A landscape with many valleys, sampled at points; each row gives a point and its height.
From any point a ball takes the steepest step (drop divided by distance) to one of its 4 nearest points. It stops when none of these is lower. Distance is the straight distance between rows; heights are no part of it.
<664> (h 438): [149 102 136 127 166  94 111 117  88 152 148 124]
<343> (h 389): [106 116 124 123 127 151 109 150  86 136 175 138]
<133> (h 536): [ 74 180 110 141  55 147 152 113 146  68  92 125]
<517> (h 430): [ 97 164 124 140  99 110 138 110 122 102 105 146]
<235> (h 524): [122 118 125 134 165  69 103 110  53 146 161 129]
<311> (h 468): [173  68 125 110 170 167 106 163 120 163 184  99]
<665> (h 550): [145 141 142 127 120 128 132 119 176 131  83 141]
<561> (h 433): [117 140 131 135 128  97 125 106 121 130 114 150]
<91> (h 406): [180  82 135 119 176 106 112 124 111 164 151 108]
<289> (h 619): [181  85 136 113 164 145 120 147 150 159 146 110]
<742> (h 596): [ 27 179  91 144  83 127 162 116  78  57 154 113]
<501> (h 426): [ 95 148 127 135  88 164 126 134 142 110 122 137]
<248> (h 387): [211  85 139 121 174 103 128 119 157 168 121  99]
<758> (h 598): [147 134 140 124  95 194 132 150 201 130  91 134]
<777> (h 294): [229  85 136 115 173 115 141 135 187 166 117  89]
<198> (h 271): [152 107 137 126 160 100 111 121 115 147 138 125]
<554> (h 448): [188  98 146 116 151 145 137 141 194 160 114 115]
<573> (h 509): [113 150 132 135 125  69 127  96 115 125  97 150]
<11> (h 210): [ 70 138 111 135 104 157 124 145  83 105 166 137]
<549> (h 475): [121 149 132 133 100 147 130 125 163 124 103 139]
<384> (h 123): [ 65 143 109 139 115 116 130 134  65 103 168 139]
<42> (h 238): [ 69 157 111 137 119 108 134 117  76 101 149 144]
<430> (h 71): [140 113 132 122 133 149 115 143 137 145 139 130]
<316> (h 415): [108 110 128 116 126 175 109 165 102 135 175 135]
<633> (h 525): [151  94 128 127 175  93  98 119  74 166 167 113]
<165> (h 320): [ 28 162 100 141  95 141 145 134  57  68 173 127]
<351> (h 295): [118 167 134 133  99 104 139  99 155 107  80 150]
<540> (h 564): [118 157 133 134  71 171 134 127 177 104  78 137]
<245> (h 439): [181 103 138 124 169  91 118 106 140 160 117 119]
<646> (h 491): [ 81 179 113 146  83 121 153 106 127  81  92 144]
<791> (h 516): [ 85 176 119 146  87  93 156  93 130  79  78 146]
<521> (h 362): [248  83 139 118 175 109 156 134 208 165 102  87]
<648> (h 437): [134 110 136 117 126 186 116 163 137 140 152 125]
<206> (h 572): [114 139 126 134 146  64 122  95  82 134 123 149]
<210> (h 431): [146  97 137 116 146 169 111 160 140 147 154 119]
<753> (h 566): [106 136 123 141 159  53 119  98  49 136 145 141]
<562> (h 474): [ 95 175 118 146 105  63 154  82 132  97  75 151]
<220> (h 267): [ 81 150 113 141 127  89 130 113  70 109 138 148]
<450> (h 405): [ 72 173 111 142 106  94 145  99  97  86 115 143]
<629> (h 563): [ 45 181 103 145  95 108 161 110  92  63 133 130]
<136> (h 180): [167  82 135 110 149 191 116 169 151 161 161 102]
<740> (h 535): [182 101 137 115 152 128 123 131 165 161 124 118]
<725> (h 308): [ 95 137 124 127 117 148 119 135 105 118 146 142]
<736> (h 583): [134 136 139 120  97 191 122 147 187 132 103 137]
<617> (h 480): [138  98 129 116 153 154 106 155 110 151 166 117]
<426> (h 587): [ 48 191 103 149  56 128 178 104 118  47  95 111]
<281> (h 537): [205  57 127 114 184 147 128 155 140 165 164  83]
<326> (h 428): [152 118 142 114 131 159 123 143 175 143 115 127]
<638> (h 307): [126 139 133 132 122 121 122 122 131 129 111 147]
<694> (h 597): [187 116 148 123 152  86 130 107 176 159  85 130]
<531> (h 207): [ 72 154 110 133  90 163 136 145  98  94 151 137]
<599> (h 488): [148 122 135 127 152  77 119 102 111 151 117 134]
<370> (h 321): [ 97 135 128 131 100 179 120 157 124 118 146 138]
<651> (h 435): [105 116 126 123 144 120 104 137  65 132 171 136]
<564> (h 551): [173 118 146 123 145 109 126 120 160 156 103 127]
<451> (h 484): [125 119 132 119 111 204 117 175 152 131 148 125]
<792> (h 42): [ 57 160 108 143  97 130 137 131  82  87 150 139]
<594> (h 639): [ 42 179  95 148  66 135 167 116 104  52 126 117]
<188> (h 507): [158 107 146 114 129 182 124 158 175 151 129 121]
<259> (h 385): [103 133 123 132 131 103 122 121  97 127 139 145]
<674> (h 486): [115 112 126 124 157  94 104 115  63 143 157 133]
<387> (h 379): [221  90 147 113 159 141 145 146 207 163  98 103]
<696> (h 432): [197 105 146 113 140 164 143 158 208 157 105 121]
<389> (h 427): [201  71 133 120 184 118 117 133 127 162 153  90]
<365> (h 401): [136 116 132 123 144 125 112 134 117 141 140 134]
<700> (h 530): [101 157 126 128  73 187 132 139 163 102 104 129]
<716> (h 549): [128 134 136 123 102 190 128 150 174 128 118 129]
<410> (h 562): [143 150 140 137 134  56 127  84 142 133  70 155]
<171> (h 247): [186  88 137 122 177 103 121 124 128 158 133 104]
<55> (h 460): [140 144 142 129 132  96 121 108 147 137  93 143]

Call two points neighbours if one is among the 4 nearest of the other. Go from one point of each pair to the other, from neighbour to neighbour, staying as low as possible. Name the highest point that can't be avoided.
<777>, <136> | <210>
<638>, <171> | <91>
<198>, <430> | <365>
<351>, <792> | <517>
<777>, <171> | <248>

Where does a ball stop that starts at each point below?
<540> | <792>
<564> | <171>
<554> | <777>
